Points, in no order, along strands that fork, close into loops and pass close to each other.
In the rows, zero is written as 128.
Points whose rows are less than 184 apart are linked; no others are. Some points are linked to none.
nen: [134 107 118 171  87 161 124 102 119 106 149 187 131 185 118 101 110 183
 131 146 208 183  81 154  87 160 153 160  80 168  99 109 137 183 156 107
  78 118 171 112 159 161 165 139  93 138 126  96 136 186 206 130 168 111
 151 107]
bugiv: [164 126 121 134 131 136 136 150 120  99  98  83 106 158 169 163 137 119
 137 130  85  92 125 101  99 141 109  84 134  88 137 164 130 118 117 113
 127  87 112 119  96 110  97 148 158  68 130 136 136  84  54 134 161  44
 126 135]
betur: [119 182 148 128 167 130 144 119 106 190 164 163 107 106  84 113 100 143
 138 109 127 101 137  98 183  96 118 141 150 142  87  86 133 106 157 140
 147 174 123 118 161 165 115 138 115 185 173 148 136 125 179  71  59 154
 132 146]
puzi: [139 116 118  78 110 121  84 101 133 126 121 124 158 114 104 111 128 135
 146 146 107 128 123 104  80 139 138 161 112  86  75 132 146 121 120 162
 137 114 120 138 131 124 114  89 128 147 153 167  97  89  79  79 132 164
 125 107]
genov: [119 156 170 118 177 130 126 166 114 142  81  65 130  61 141 140 110 112
 106 124  90 111 159  84 161  68 132 114 157 141 198 103 113  90 138 174
 192 169 104  98 105 119 116 161 122 113 109 108 117  90 107 168  97 128
 157 130]
fini: [124 164 118 130 146 122 203 112 148 177 186 161 112  97  68 159 119 176
 149 104 128 102  82 154 145 110 126 132 169 138 147 119 145  65 133 120
 102 152 152 170 177 151 168 129  86 180 134 117 104 138 151 109 101 116
 181 141]
kote: [154 125 102  60 108 129  92 132 140  88  98 124 145 149 141  95 117 132
  99 140 106 111 124 139  94 171 122 100 134  46  96  36 154 164 213  98
  96  61  49 120 112 111 110 129 148 137 125 109 130  72  70 186 137 111
 105 165]
bureb: [ 97 127  95  75 131 111 113 139 175 196 114 131 144  98 103 120  94 159
 163 100 105 113 144 197 111 124 140 148 128 114  99 145 181 123 145 175
 129 161 193 114 104  93 114  71 143 158  97 105  81 113 171 148 168 157
 161 137]
lutud: [114 124 137 144 139 130 125 147 110 153 114 127 126 102 149  97  84  86
 132 120 150 152 161 137 138  97 148 146 118 165 148 157 133 159 101 128
 136 149 176  93 118 118 157 127 121 106  87 127 154 168 193 190 122 161
 112 128]
Kor: [100  60 158 204 115 158  99  87  67  99 147 125 118  87 139 135  94 153
 102 151 147 158 116 120 142  85 105 124 152 184 110 177  67 139 129 124
 150 175 164 101 119 114 133 139 118 128 170 106 167 169 137  78 131 125
 124 116]
Vuku: [120  76 145  71 101 140 156 171 146 169 114  97 160 114 143 162 132 129
 126 143 125 130 114 170  89 152 145 162 132 135 152 149 153 137  49 182
 161 134 179 182 103  87 150 145  85 103 117  92  89 112 154 138 138 136
 171 100]
kezed: [124  83 106 141 108 148  97 125 121 128 113 130 134 168 173 117 123  99
 123 147 143 133 169 137 105 154 139 134  95 134  91 167 162 167 145 121
 120 137 156 121 134 121 129  96 160  99 106 108 134 148 123 131 176 153
  97 110]
sed: [159 140  96  80 133 144 152 144 123 185 106 106 123 118 114 100  66  85
 146 137 159 121 113 102  91 134 153 102 126 117 145 132 191 157 103 105
 120 119 171 108 152 123 149 130 101 101  87 152 136 103 177 189 110 121
 142 160]
Nel: [ 92 150 102 156 151 155 141  76 123 128 151 150 156 116 111 152 173 102
 131 148 140 112 173  66 147  94 162  95 130 142 151 148 137  69 138  94
 100 109 111 172 189 155 118  85 137 121 110 154 125 146  68  77 140 186
  71 138]
Kezem: [156 172 141 122 139 127 145 153 130 111 116 137  76 174 114 169 135 137
  89 162 129  88  99 110 155 157 145 105 149 119 113  43 165 113 186 130
 174 179  93 161 131 142  66 191 136 161 197 106  95  91 127  65  89  49
 171 162]
vumo: [133 114 158 158 108  92 147 164 149 120 164 162 122 211 126 137 201 189
 142  73 105 135  60 226 146 165  96 170 128 152 107 154  69 156 102 155
 119 119 115 128  73 142 146 157 140 161 149 116 142 157 157 123 140  79
 171  94]
dafik: [129 105 173 128 127 106 138 182 156  81 155 100 147 155 161 148 213 119
  96 104  63 116  97 155 173 148  98 141 176 133 200 104  59 123 117 154
 157  98  53 155  58  98 129 194 140 109 136 112 143 110  65 191 102 102
 131 131]
Keb: [124  86 143 151 114 120 120 125 130  92 121 111 142 138 162 133 161  96
 112 144 129 136 152 140 116 152 123 127 128 130 147 177 107 106 118 130
 134 117 130 161 115 105 137 116 127  84 115 115 129 148  70 133 172 130
 101 109]
romag: [106 136 100 151 109 133 170 100 157 136 132 154 143 144 127 119 146 124
 147 123 165 139 141 107  99 127 189 140  85 140 144 139 173  99 104  82
  54 109 137 183 193 188 134  73 132 126  84 127 113 162 143 111 178 183
 111 109]
mikon: [141  69  84  72  90 182 146 107 125 162 156 125 160 145  92 116 114 118
 164 147 152 147  80  93  50 159 141 133 133 129  91 169 199 178 104 105
 115  88 166 134 179 120 151 103 115  95 124 155 140  96 113 131 110 131
 137 120]
kimur: [134 159  84 101 151 114 168 117 141 188 196 174 101 169  68 133 135 189
 167  86 123 133  62 202 119 112 141 142 104 112  72  97 178 158 149 140
  77 117 150 119 156 170 112 100 148 171 119 127 117 139 191 100 135 118
 170 139]
kol: [145 143  95 118 131  82 110 125 147 129 108 144 111 107 142  81  89 135
 149 127 128 130 146 164 129 138 120 120 115  93 127 121 135 135 167  89
  93 103 122 102 134 124 140 108 127 134 107 139 141 128 148 181 151 113
 120 154]
zakuz: [124 103 122 173 134 119 157 143 148 129 182 167 137 190 161 138 192 126
 120  94 146 130 110 200 171 145 138 125 129 200 166 132  98 141 134 103
 125 139 147 155 102 134 166 164 140 119 120 114 157 201 178 173 129 109
 154 135]
patot: [109 126 146 108 118  97 151 101 166 110 134 128 145  94  82 122 135 150
 143 116  97 159 101 136 107 132  70 139 130  79 125 159  62  98  77 131
  84  60 113 132 144 122 162 101  93 143 116 166 126 134  93 138 149 168
  97  95]
kufiz: [114 200 154 104 155 128 175 127 124 197 151 176 112  83  80 131  99 173
 149  92 118 113 110 142 159  87 115 143 151 148  98  86 141  84 117 167
 127 184 151 122 157 167 154 121  81 192 144 112  81 136 191  88  91 165
 173 117]
rovar: [162 133 137 192  93 162 122 126  91 122 146 178 108 196 123 118 100 134
 118 147 216 166  90 122 125 171 143 141  93 175  96 108 129 194 122 106
 121 143 155  98 141 167 134 165 109 120 157 110 171 171 228 116 101  83
 148 123]
zame: [110  91  84 114 133 199 147  98 128 170 172 111 165 132 129 154 142 102
 159 143 148 102 129 105 121  94 160  88 163 158 140 192 176 129 130 104
 134 126 188 161 164 101 132 112 145  85  99 127 130 133  98 126 112 142
 121 158]
lusev: [143 174 126 205 144  82 132 152  80 101 132  99  94 118 121 116 107 160
 151 104  85 122 100 110 154 117  76  91 128 100 171 167  43 110 107  89
  96  94 104  78  64 111 126 145 130  89 142 172 178  84 105 158 133  40
 137 116]
Litig: [134 136 135 186 143 151 100 118  94 101 105 114 108 102 187 101  76 100
  91 138 164 167 166 121 156 105 146 110 130 166 182 151  92 156 127  98
 151 172 152  87 104 102 143 119  97  79 109 108 171 177 181 189 133 123
 114 136]
Gur: [109 104 173 106 129 134 134 122 119 154 168 119 151  71 107 153 136 147
 112 134 106 133  97 127 154  98 113 151 196 152 128 111 103 100 100 178
 186 158 125 166 110 113 139 158  89 160 179 127 121 103 115  93  61 122
 171 112]
Bese: [150 116 115  96  94 174 178 140 127  95 109 117 153 178 137 169 177  90
 113 171 166 116 125  70  94 183 202  86 134 139 160 107 201 115 127  93
 123 103 104 220 167 140 120 133 103  68 120 115  87  97  81 107 135 134
 138 128]
Buzoz: [138  85 160 137 122 114  96 136 107 138 139  60 128 125 123 105 143 140
 161 116  76 141 106 107 101 125  87 157 118  97 108 209  81 159  73 177
 144  97 123  69  66 129 111 119 159  96 157 177 156  97  88 101 131  95
 136  84]
rotud: [147 171 111 121 136 114 116 150 135 101  73 125  95 159 175 120 109 107
  80 143 138 114 153 141 165 165 154 123 112 112 110  55 181 154 199 115
 162 181  96 134 120 139  87 138 167 156 128  72 102 106 144 121 132  98
 141 168]
nitav: [103 108 111 125  99 138 159  88 151 115 144 159 153 125  95 117 137 127
 141 125 145 151 122 117  87 146 136 135 106 104 128 156 128 113 107 110
  63  70 138 151 177 150 161  83  98 131  98 156 116 150  96 125 155 185
  89  96]
fupap: [154 204 159 162 112  84 154 170 127  94  90 165  90 168 120 142 143 132
  86 152 163 128 132 114 149 183 131 148  93 115 160  61 128 102 104 114
 118 152  84 165 144 178 120 172 110 156 156 104 102 138 172  97 139  95
 145 118]
bovip: [ 95 116 102 144 129 181 160  82 121 151 187 138 164 130 104 175 180 124
 162 151 143 108 142  93 129  96 170 103 135 160 138 189 151  88 120 107
 116 118 170 194 189 144 132  90 135 113 124 144 106 142  75  57 120 155
 115 115]
Notag: [109 111 127 104 154 115 100 141 132 187 141 133 143 157 122 116 150 127
 169  84  92 129 154 209 125 106 127 166  78 125  72 169 135 161 108 185
 113 129 170  93  94 117 117  79 189 148 101 134 118 145 167 124 154 186
 106 105]
siv: [120 166 148 120 134 108 120 145 129  97  36 105 105 108 181 144 127 109
  64 147 135 113 187 133 176 137 164 137 132 124 145  61 157  94 167 151
 187 209  97 150 107 122 100 138 133 147 129  62  58 125 133 116 131 130
 136 149]
fesez: [132 120 103 121 146 125  83 116 138 128  83  91 146  71 148 119 127 117
 145 133 102 114 196  96  94  98 116 117 111  79 156 178 114  81 128 107
 103  89 124 100 132 106 111  78 161 107 105 168 121 116  56 163 183 194
  66 148]
sifo: [144 114 138 136 167 165  92 127  88 109  89  71 116 113 166 177 144  92
 104 142  91 112 188  80 143  87 154 105 116 133 135 149 147 100 159 154
 176 173 146 118 105 119  62 120 165  99 136 116 103 122  82  86 128 136
 116 155]
nerir: [144 142 101 183 125 114 107 124 101  83 112 117  91 115 128 132 104 158
 159 123  98 115 131  90 114 113  85  79 137  91 134 173  92 107 146  74
 103  79 114  87  94 108 116 141 135  82 133 152 166  88  56 139 167  41
 111 132]
kisub: [119  54 110 121  81 170 127 105 152  86 142 155 175 158 159 101 145 101
 109 138 195 160 113 120  79 192 166 131 131 166 119 123 166 178 136  83
 103 106 128 171 164 125 165 107 113  93 105 127 121 161 114 163 148 170
 109 105]
Tufe: [121 110 131  83 108 119 102  97 134 122 117 103 136  22  97  86  54 166
 146 140 132 129 114 131  79 112  88 140 161 102 136 147 114  94 156 148
 142 126 147 106 124  89 164 118  82 153 112 149 127 103  98 169 137 111
 141 124]
naso: [134 108 142 118 108  89 119 150 142 116 160 141 135 188 110 121 175 166
 145 101 102 133  96 190 125 166 103 152 116 110  82 153  99 159 117 158
 101  86  97 120 106 132 127 133 153 160 156 145 155 133 121 108 137 105
 121 103]
semed: [122 111 163 173 121 127 103 117  96 100 149 141 130  99 104 114 120 111
  84 141 147 159 130 104 141 109 118 134 156 162 131 135  76 151 124 128
 147 132 100 115 119 125 142 138 118 128 149 144 163 159 128 135 103 136
 102 113]
muzug: [139 145 128 101 114  67  97 152 157  93 113 136 115 167 125  88 158 164
 131 118  82 114 131 181 117 171  96 158  96  50  76 109 124 144 152 154
  99 105  68 123 118 117 110 116 153 152 144 145 121  95 100 101 163 121
 107 116]
Pul: [115 145 131  84 163 103 126 142 145 172 143 126 173 152 133 132 189 116
 154  84  81 113 149 162 169 100 136 161  90 128  97 130 108 148  77 186
 148 130 128 137 133 123 105  99 170 141 126 157 116 142 169  90  95 207
 116 120]
ramo: [103 117 178 113 122 105 130 155 143 118 152 105 144 112 131 142 182 139
 113 113  68 130  95 150 177 114  90 165 179 148 161 104  81 121 102 189
 196 138  87 165  77 108 118 178 119 140 165 120 124  89  93 130  78 106
 163 110]
fuf: [114 123 140 140 142 100 138 152 159 114 149 152 140 176 183 120 195 107
 104  94 102 116 135 199 195 142 138 137 138 170 165 110 103 133 155 129
 128 132 103 154 104 112 133 156 159 136 114 109 153 174 129 177 126 150
 124 138]
vep: [121 104 166 193 110 136 140 105  92 124 149 150  95 129 122 154 111 179
 106 152 138 155  83 139 136 119 111 146 130 165 109 156  75 126 109 142
 136 155 163 119 137 146 140 147  95 157 176 104 122 160 160  59 138  87
 159 110]
dom: [114 131 145 102 148 144  67 102 114  92  81 107 136  80 146 151 146 114
  87 157 110 119 196  76 140  97 159 124 123 114 104  94 148  83 190 160
 178 183 109 138 109 110  89 100 146 150 144 118  64 110  63  75 127 181
  99 150]
dalun: [137 175 118 183 124  70 158 159 158 105 144 160  88 183 136 131 151 185
 148 107  80  77  73 195 181 148 100 130 137  99 148 112  96  85 169 105
 117 144 100 129 106 143 118 168 157 178 171 132 139 105 129 130 129  42
 159 148]
rov: [117 113 164 186 120 134  75 107  99  68 110 125 118  89 155 104 104 122
  85 145 157 178 160 121 147 112 115 122 149 157 199 141  62 125 141 114
 150 148 104 100  99  84 152 121  88  95 115 104 163 163 114 174 136 115
 115 110]
lepo: [124 111 150  87 116 104 129 144 161 119  95 103 166 106 144 117 147  96
 118 130 109 142 150 135 109 135 130 156 110 110 145 139 119 122  64 162
 131 100 127 155 105  99 155 110 117 114 102 130 113 138 105 164 147 191
 108  94]
siku: [143 120 111  80 111 148 117 117 137  57  83 141 148 139 150 128 132 113
  70 147 135 123 148 105 122 177 174  76 154 109 124  36 164 119 239  76
 119 104  42 142 123 126 101 132 130 135 100  83 109 108  79 181 132 116
 103 166]
gabi: [ 87 136 143 127 173 117  97 116 129 164 114 121 143  45 139  91  71 119
 132 100 128 137 170 138 178  52 118 133 150 160 143 128 108 130 154 139
 154 182 160  77 121 111 145 118 139 158  99 126 155 155 180 195 111 185
 119 138]
kugi: [134 131 111 141 118 123 166 127 129 141 167 175 123 204  97 133 144 170
 143  99 166 149  81 168 101 147 156 157  76 142  88 121 161 175 127 134
  72 120 159 129 151 186 140 115 140 147 117 108 127 168 190 110 163 112
 156 109]
potu: [134 122 143  75 114  99 113 130 142 134 128  93 145  54  96  78  99 160
 155 123  98 145 103 109  93  98  72 140 155  81 145 118  89 121 116 156
 136  74  94  81 116 103 135 143 109 121 120 178 165  79  93 181 109 129
 131 114]
mal: [132 144 131 109 143 116  78 141 112 159  75  88 117  88 133  89  74 109
 150 123 110 132 165 113  88 118 127 161  88  89 106 153 147 134 113 145
 134 138 163  65 125 121 127  95 159 126  99 156 117 109 143 141 149 161
 112 138]
kivu: [142 150 128 120 133 143 120  92  97 146 134 153 112  97  73 111  99 111
 137 143 156 133 126  61 112 110 128 123 128 120  93 128 149 131 133 112
 115 115 111 103 169 147 128 119 115 150 143 181 152 120 131 103 118 161
 106 120]
Zenam: [107 130  88 159 146 151 110 104 126 125 125 122 144 117 130 155 173 110
 165 130 127 104 184  87 123  92 145  89 129 117 150 200 137  84 138  78
  89  83 140 121 170 141 114  79 169 101  97 177 131 133  48 111 170 163
  61 148]
Zike: [135 175 175 227 152 105 134 167 114  87 137 159  81 187 122 167 168 117
  81 133 148  95 100 103 194 142 133 122 125 171 183  93  65  93 122 102
 137 167  75 154 105 156 120 189 142 145 174 119 143 148 153  95  97  75
 142 129]
Suzel: [123 171 127 145 167 139 122 104 103 156 170 187 109 123  94 105 108 108
 118 130 163 122 152  86 171  91 133 115 117 145 100  85 133 136 173 103
 109 143 103 105 185 173 112 140 147 168 139 154 183 157 174 107  82 169
  91 159]
mul: [122 136 131  99 143 137 184 139 142 175 190 128 134  94  91 155 132 150
 142 113 109 111  92 147 142 113 122 128 183 154 153 129 130  95  92 156
 163 150 148 172 142 113 158 153  88 153 146 127 116 113 143 143  71 118
 184 130]
sos: [113 142 110 167 132 100 173 125 150 138 159 163 122 178 144 142 173 141
 134 103 155 124 130 163 134 141 180 143  87 141 142 138 153 115 112 108
  65 130 140 164 154 186 139 101 147 139 106 114 121 182 168 120 172 142
 128 115]
nes: [103 150 178 117 132 107 118 171 116 113  70  95 121  97 170 127 120  96
  91 124 122 134 169 134 176 107 127 154 143 139 145  87 117 124 141 175
 205 191 108 132  98 118 114 150 135 127 137  83  95 109 145 153 100 131
 151 113]
vika: [120  59  94 172 116 174 108  83 106 146 138 117 130 144 168 129 106 114
 154 152 143 130 160 120 117 101 106 114  95 164  86 193 144 158 133 107
 126 155 194 101 142 114 125  93 179 104 115  97 156 145 129  93 153 121
  90 124]
nosor: [103 120 200 188 124 129 139 128  89 140 168 133 117  83  93 155 123 168
 121 122 118 148  69 118 171 111  88 149 194 176 133 140  51 130  97 149
 151 159 132 120  93 136 154 166  89 179 187 108 133 132 161  83  78 101
 171 102]
Ledo: [139 127 128 116  87 107 129 119 144  87 123 126 103  87 103 105  64 188
 158 137 120 147  89 169  76 151  85 134 153  93 142 161  98 112 129 126
 123  95 146 110 122 100 171 134  63 130 127 125 124 104 109 169 156  71
 160 117]
Defo: [136 151 142  47 125 120  88 138 140 138 159  99 171 151  92 144 182 108
 123 127  99 111 129  74 169 105 103 161 151 111  90  54  96 137  85 176
 170 105  62 134 116 129  65 142 125 150 179 169 106 103 128  61  29 173
 107 123]
Zof: [137 117 125  89 152 128  63  99 135 102  96  94 157  82 119 123 157 124
 121 134  90 133 161  53  80 102 108 122 106  76 140 133  88 101 122 123
 131  72  90  98 141 108 114  93 145 111 119 195 125 107  35 138 142 218
  58 125]
piveg: [132 171  94 129 123 136 125 108 134  87  90 162 114 137 128 134 124 118
  88 158 165 120 160  63 127 145 187  80 118 100 115  34 188 106 213  68
  96 120  54 152 162 171  92 115 139 148 116 115 111 118  96 119 137 131
 101 169]
sasav: [145  89  91 184 132 178 145 108 100 125 109  81 112 132 179 145  99 108
 141 146 146 125 144  93 108 103 123  71 126 189 140 181 134 151 105 107
 127 155 177 113 121 103 112 135 146  64 101  95 177 124 116 119 138  87
 111 142]
zagi: [126 142 142  98 150 124 111 162 139 169  75  67 131  65 146 113  79 114
 142 126 108 107 156 125 119  89 131 135 127 118 162 136 137 115 122 180
 164 156 164  78 110 106 112 126 141 119  92 136 121  95 143 169 124 135
 148 140]
kilip: [132 173 133  79 173 125 106 115 130 171 163 132 154 136 101 127 165 115
 141 107  98 106 147  80 163  81 120 140 117 118  83  94 100 139  95 157
 155 113 101 118 145 145  81 118 148 151 163 182 132 119 161  60  61 211
 100 139]
zok: [126 108 127 103 160 134  90 132 113 187 141  96 142 114 120 104 107 112
 180  99  89 136 160 139 111  94 116 145  82 109 110 186 125 158 105 154
 112 115 167  63 129 122 121  84 191 123 111 162 155 126 163 141 130 187
 105 132]
lizub: [154 118  83 118  98 126 146 120 146 125 133  98 109 121 130 113  71 167
 169 126 105 113  91 166  67 150  78 117 147  87 121 171 128 122 134 114
 103  92 163 103 116  82 137 137 111  87 115 128 145  88  98 171 148  26
 163 134]
zefen: [126 113 139  53 134 130 142 161 142 184 121  98 177 107 125 134 139 104
 159 118 122 135 133 135 105 125 154 176 123 137 130 129 154 157  48 187
 154 108 160 137 104 112 148 130 111 117 115 137 113 112 164 145 108 177
 141  99]
fadot: [106  87 116 166  85 156 113  92 131  84 155 188 142 155 126  87 141 143
 126 147 201 164 115 127 100 167 137 143 115 176 116 136 118 170 163  83
  84 105 146 130 164 147 171 117 111 121 115 127 155 195 141 156 152 145
  89 111]
sadig: [114 150 157 134 123 104 146 110 148 154 122 135 123  71  75 132 101 170
 163  99  87 151 103 155 112  96  65 158 127  88 123 169  72  93  83 173
  97 108 148 112 132 124 170  89  86 176 108 132  77 136 113 118 162 159
 142 104]
gita: [140 138 138 159 130 146 155 129 102 155 164 160 130 172 115 134 162  86
 116 138 170 143 122  82 144 136 157 126 100 162 123 139 140 159  81 115
 117 116 122 144 160 175 123 134 137 119 138 154 164 169 161 101  90 139
 110 127]
pilig: [132  81 147 165 107 126 158 146 128 118 163 148 125 215 162 142 165 148
 122 105 137 125  87 190 145 162 119 144 120 185 116 148 102 167 104 138
 144 139 153 138  99 127 145 166 140 128 153  97 159 171 179 116 133  82
 157 112]
keneg: [125 195 189 131 132 101 144 163 121 129  87 143 112 126 124 153 143 109
  97 129 135 145 150 110 175 140 117 158 122 136 144  76 104  98  66 157
 151 175  89 167 138 165 134 141  95 153 144 122  94 119 167  79  97 156
 133  97]
rutef: [147 163 132 140 165 126 162 141 112 142 138 143 124 158 112 136 172  94
 119 122 131 111 120  86 158 124 134  75 131 123 162 136 116 126  89  96
  97  72  80 144 151 146 124 154 134  94 126 180 156 133 121 134  92 132
 103 140]
nukuf: [143 141 114 129 118 160 149 119 122  94 113 148 138 160 126 142 153  84
  99 155 172 127 141  65 123 150 186  85 129 134 134  97 191 139 157  89
 115 119  87 167 174 148 111 136 127 108 125 131 129 138  94 121 115 144
  99 142]
gep: [151 131 150 151 105 169 167 127  76 174 153 184 122 158 117 137 123 121
 121 118 201 171  96 112 125 142 160 163 114 178  96 131 137 178  77 130
 113 133 155 110 145 183 166 155  96 150 146 124 132 186 221 102 106 140
 148 104]
tun: [ 92  78 116 180 145 148 126  90 125 159 152 141 119 132 166 141 119 131
 132 120 128 130 139 186 157 100 131 145 114 163  92 168 137 145 149 139
 144 189 192 118 119 125 117 101 165 153 130  86 127 169 175  90 136 129
 128 138]
Daka: [108  50 137 118  92 137 139 129 138 121 131 114 141 113 141 150 111 137
 115 157 146 142 105 167  76 156 136 136 155 153 127 154 131 130  93 139
 152 138 183 152 110  80 165 154  87  99 129  82 117 148 145 152 150 129
 164 109]
Zipa: [160 171 140 119 178 139 107 154  80 120  77  84 114 126 138 163 148  90
 107 127 101 118 187  63 155 104 164 105 102 111 139 110 135 111 134 129
 157 138  86 100 112 144  80 129 172 101 110 137 112 116  99 129 105 154
 103 161]
zur: [ 93  86 106 120 106 148 161 110 158 112 156 135 177 127 129 107 151  98
 141 114 160 146 132 142  99 157 149 105 127 148 160 152 127 133 110  94
  75  74 145 162 155 116 176 105  95  86  75 143 133 173  89 182 142 172
  93 123]
Dun: [113 139 111 100 131 112  79  88 134 117  85 134 140  67 122 122 105 132
 111 157 130 111 161  80  98 112 151 147 113 102 105 110 159  72 149 141
 144 161 136 152 138 121 122  72 114 175 132 145  68  98  91  62 152 192
 123 112]
Nitud: [153 127 103  77 106  88  61 137 136  85 103 118 126 152 139  69 103 139
 129 135 101 121 145 154  83 190  96 132  98  34  68  91 146 165 190 128
 104  87  56 112 113 111 107 115 163 144 137 134 124  66  84 147 172 127
 108 130]
rak: [138 135 100  84 110 105 154 146 172 146 104 137 120 115 122 105  95 122
 145 115 153 128 127 184 111 161 152 121 131 129 144 121 167 143 131 109
 106 120 159 133 129 111 149 123 105 119  85 123 123 135 174 190 156 130
 154 127]
tuvak: [129 152 142 197 152  88 140 142 113 108 126 101 100 121 134 140 131 155
 152 108  65 108 107 135 153 115  83 113 114 104 150 211  64  87  87 128
 121 139 132 107  66 126 120 120 151 119 137 145 131  96 108 107 159  58
 152 106]
borif: [157  98 104 121  82 137 166 150 167  75 127 104 130 172 162 148 138 137
 131 135 130 100 102 169  82 207 115  85 158 122 161 131 128 117 147  86
 108  89 141 171 123  96 147 165  84  56 128 110 113 118  75 163 156  39
 150 151]
Vidir: [ 87 133 135 103 133 125 123 119 149 176 124 134 150  57  87 116  92 163
 154  95  93 129 133 175 114  72 106 154 126 116 106 159 136  99  98 187
 124 140 184 101 124 107 149  74 112 163 114 143  73 134 143 132 141 186
 138 110]
tud: [108 115  61  94 142 138 131 116 149 181 168 144 126 151 110 129  96 140
 163 123 125 111 118 188 117 134 152 134 109 118  83 112 191 161 165 135
 116 145 176 129 134 125 126  92 151 160 124 101 116 116 166 112 143 132
 160 135]
zirak: [152 189  92 125 154 110 138 146 117 148 118 147  84 175 129 112  94 111
 122 135 132  99 133 120 157 141 145  95 108  82 112  60 172 151 181  88
 115 131 100 114 151 163  89 153 157 150 138 123 137  99 161 117 106  87
 127 178]
mig: [118 187 182  72 133 120 116 146 132 128 102 116 139 119 107 159 158  96
  90 125 116 140 140  69 182 104 105 157 141 119 124  51 101 108  68 168
 181 146  64 147 115 143 102 145 108 152 163 137 109 107 136  85  58 173
 121 108]
tifis: [115 140  76 140 139  82  68 120 154 143 131 141  81 138 159  89  98 155
 169 106  93 112 154 207 149 127  86 137 105  83  95 117 123 157 203 110
 110 143 129  67 107 125 119 102 174 164 115  96 155 115 144 145 166  97
 108 159]
Vez: [116 109 157 181 147 120 120 112  95 126 143  94 111 122 119 127 128 154
 149 104  70 124 106 113 146  93  82 130 102 124  90 222  76 122  95 164
 128 140 157  89  85 136 112 100 160 130 163 156 132 110 102  60 138  89
 136  97]
feme: [152 111  96 156 125 197 132 116 106 109  95 118 115 144 165 147 115  80
 134 157 167 131 149  56 103 113 151  48 122 163 155 159 168 145 139  69
 119 123 142 103 146 133 117 120 130  53  73 118 147 120 102 150 140  92
  78 161]
Suso: [148 145 138  85 137 119  87  95 112 126  99 120 141  92  83 128 116 121
 121 137 120 146 145  41  97 103 111 144 103  89  91 109 125 114  95 120
 134  91  97 108 152 141 119 101 117 137 138 201 122  95 104 103 121 208
  88 107]
gar: [ 89  58  83 130 132 141 130 105 162 165 162 152 140 140 145 145 139 166
 119 120 154 135 126 245 134 124 155 149 143 184 104 129 146 143 174 139
 129 179 205 148 110 107 135 109 140 147 109  62 105 183 178 144 175 142
 147 132]
Dume: [126 172 101 153 145  96 111 144 128 145 145 148  70 170 139 105 109 140
 150 107 103  99 128 172 183 126 101 136 101  84  98  82 141 143 197 106
 132 160 118  97 132 157  90 146 182 183 146 110 149 103 165 104 119  79
 126 167]
doro: [ 97  32 106 125  98 146 125 113 134 111 141 134 150 110 175 146 101 161
 105 157 179 149 117 203 103 147 132 128 157 198 119 114 130 141 155 110
 153 176 195 146 133  77 168 156 108 119 134  60 128 184 163 137 143 131
 163 138]
mider: [152 122 106 137  92 157 181 151 166  85 119 121 138 184 161 151 158  95
 112 156 169 119 110 119 100 212 157  80 132 142 178 110 179 127 125  76
  91 105 122 204 157 137 144 158  86  55 120 109 106 138 102 149 149  83
 151 137]
pomuz: [144 125 168  96 114 107 119 159 125 147 139  83 138 104 102  96 125 135
 152 107 110 159  99 102 119 122  77 161 135 105 136 143  89 162  70 175
 142  69  85  72  88 125 123 165 122 110 133 181 174 100 130 150  87 119
 138  92]
guzuf: [170 138 175 123  94 131 130 167 111  95 103 137 107 160 116 118 123 100
  85 147 180 164 114 104 128 171 129 149 148 140 150  76 123 169  93 128
 146 130  73 130 116 130 128 174 106 118 155 137 138 135 153 148  86  90
 137 114]
gatav: [165 154 125 106 146 139 135 152 104 108  99 101 122 125 132 165 138 104
 127 144  99 110 139  81 112 119 153  86 145  94 164 121 156  95 131 117
 145  95  96 137 119 122 103 153 129  95 124 139 112  82  62 143 118  95
 128 150]
kabop: [126 132 104 150 151 165 123  99 118 127 111 108 140  75 144 138 102  83
 111 151 164 125 156  80 137  85 155  65 174 155 194 150 148 107 150  84
 138 145 148 126 148 120 143 130  99  87  87 115 139 143 105 184 122 125
 102 172]
nev: [121 128 158 134 133 104 143 151 168  62 125 132 153 161 173 135 196 103
  74 116 104 132 144 163 173 159 115 134 161 142 173  87  80 114 140 141
 144 113  60 176  99 105 132 154 129 129 133  93 122 156  78 168 130 145
 105 128]
Bem: [104 101 128  98 139 130  87 101 117 138 149 122 139  49 118  84  67 132
 132 124 132 143 137 132 128  73 106 142 162 135 134 130 116 147 169 144
 156 132 144  95 128  89 156 122 116 159 108 143 165 134 131 182 102 157
 126 138]
demok: [145 105  91 119 105 128 185 128 155 114 145 104 118 131 122 152 117 163
 161 137 111  95  72 163  86 164  95  93 175 114 145 154 133  92 128 105
 125 108 165 166 136  95 134 168 101 105 147 108 131  82  88 133 139  22
 181 150]
fadep: [165 167 104 130 165 152 141 140  92 168 109 125 100 161 139 121  84  68
 143 140 143 117 136  94 138 128 140  82  92 114 120 126 186 166 129  87
 119 128 138  93 154 153 110 133 155 100 110 137 155 110 170 141 104  99
 121 172]
Nedof: [149 177 156 146 105 111 142 153 135  83  95 159  84 152  84 155 132 137
  84 172 173 116 114  84 119 182 153 132 118 113 131  38 157  92 146 136
 132 160  76 188 143 174  99 173 104 167 191 112  95 109 130  53 141  78
 162 117]

A fork is a point with three links, a tip a point with one. Leave the first point through the second and follow the links. Name the first fork or tip that comes.
tuvak / lusev: Suso
puzi / Dun: Tufe
Defo / kilip: zirak
zagi / mal: Kezem
naso / vumo: Gur
kezed / Keb: vika

A tip is a point with one link. Name the tips that can be reached along the links from each point below, in the order of the rows.
zakuz: zame
sasav: kabop
nen: rutef
siv: Kezem
